Points, in no order, along strands that fork, close into loops and pass close to each other.
(in the rows, 128 means zero)
Two points are linked if the straight distance between their rows is under 43. Some points are linked to none.
z81: [124 184 137 118 136 132 128  90 111 127]
z921: [156 124 120 133 138 165  90 131 135 143]
z123: [138 151 136 124 148 149 112 111 129 128]
z346: [111  90 124 109 167 117 117 161 151 106]
z867: [105 195 109 105 129  47 167 116 118  73]
z700: [187 102 117 130  88 182 118 134 115 174]
z971: [181  77 118 126  85 173 117 143 120 184]
z29: [130 162 142 120 143 137 132 105 125 124]
z481: [121 132 115 149 162 155  80 133 148 123]
z625: [142 161 128 139 151 157  98 112 130 128]
z209: [171 126 116 136 128 168  95 130 126 150]
z677: [125 132 161 156  80 134 165  98  99 162]
z798: [114  40 127  93 132 111 137 177 152 154]
z951: [109 166 120 107 152  71 164 138 134  76]
z10: [147 120 147 122 123 147 138 117 131 147]
z480: [137 125 110 145 149 163  78 136 143 130]
z957: [154  52 128 121  93 152 128 151 138 189]
z185: [130  45 126 100 127 127 118 168 146 172]
z248: [ 98 178 130 118 103  86 167  96 101 110]
z362: [134 131 158 140  94 137 159 101 117 155]
z328: [ 97 194 110 104 112  61 163  94 106  80]
z108: [107  95 125 107 168 103 135 169 154  97]
z26: [ 96 192 117 108 102  73 163  83  96  92]
z290: [103 173 138 112 116  91 168 106 112 102]
z908: [118 145 162 158  73 124 158  90  86 155]
z437: [ 98 138 105 161 162 150  77 133 168 111]
z821: [112  90 119 100 163  86 152 177 160  90]
z302: [152 170 117 150 141 167  85 114 122 126]
z132: [115  42 131 103 125 109 157 175 151 146]
z461: [144  62 128 111 119 144 122 151 144 172]
z622: [138  95 130 117 144 146 110 136 144 140]
z342: [108 163 129 111 128  82 175 126 124  95]
z844: [ 90 155 121 129 184 102 120 146 148  68]
z669: [110 179 121 152 167 145  88 112 143 105]
z484: [106 144 141 174  61  44 139 100  29  92]
z922: [121  43 141 119 110 121 161 159 144 158]
z417: [126 200 124 139 149 148  96  87 114 117]
z255: [123  74 163 157  86 131 162 135 120 154]
z327: [ 92 151 120 138 182 125 107 138 152  83]
z170: [120 192 122 147 155 152  86  98 124 110]
z750: [121 202 130 120 134 137 111  74 106 123]
z933: [185 129 106 136 109 190  89 133 115 150]
z70: [107 185 112 108 143  53 167 132 129  75]
z93: [121  86 126 112 158 133 106 154 151 124]
z716: [113 113 172 171  81 108 171 121  88 142]
z94: [140 103 137 114 141 139 131 132 140 141]
z800: [ 86 147 115 152 178 138  91 135 162  95]
z843: [193 118 112 129  94 184 109 132 113 163]
z768: [146 134 148 132 107 146 147 106 122 156]
z215: [173  60 126 131  79 164 127 145 126 190]
z754: [118  94 113 108 157  64 169 181 164  85]
z841: [160 165 109 157 129 179  81 118 119 129]
z911: [132  54 144 128 101 134 153 144 139 162]

A tip is a point with one link. Name the tips that can be reached along the links from each point below, in the order of the rows.
z417 => z669, z841
z209 => z844, z911
z821 => z908, z754

Name the points in between on the shortest way along the links from the first point to the second, in order.
z108, z94 => z346, z93, z622
z844, z209 => z327, z800, z437, z481, z480, z921
z93, z908 => z622, z94, z10, z768, z362, z677
z346, z754 => z108, z821
z29, z417 => z81, z750
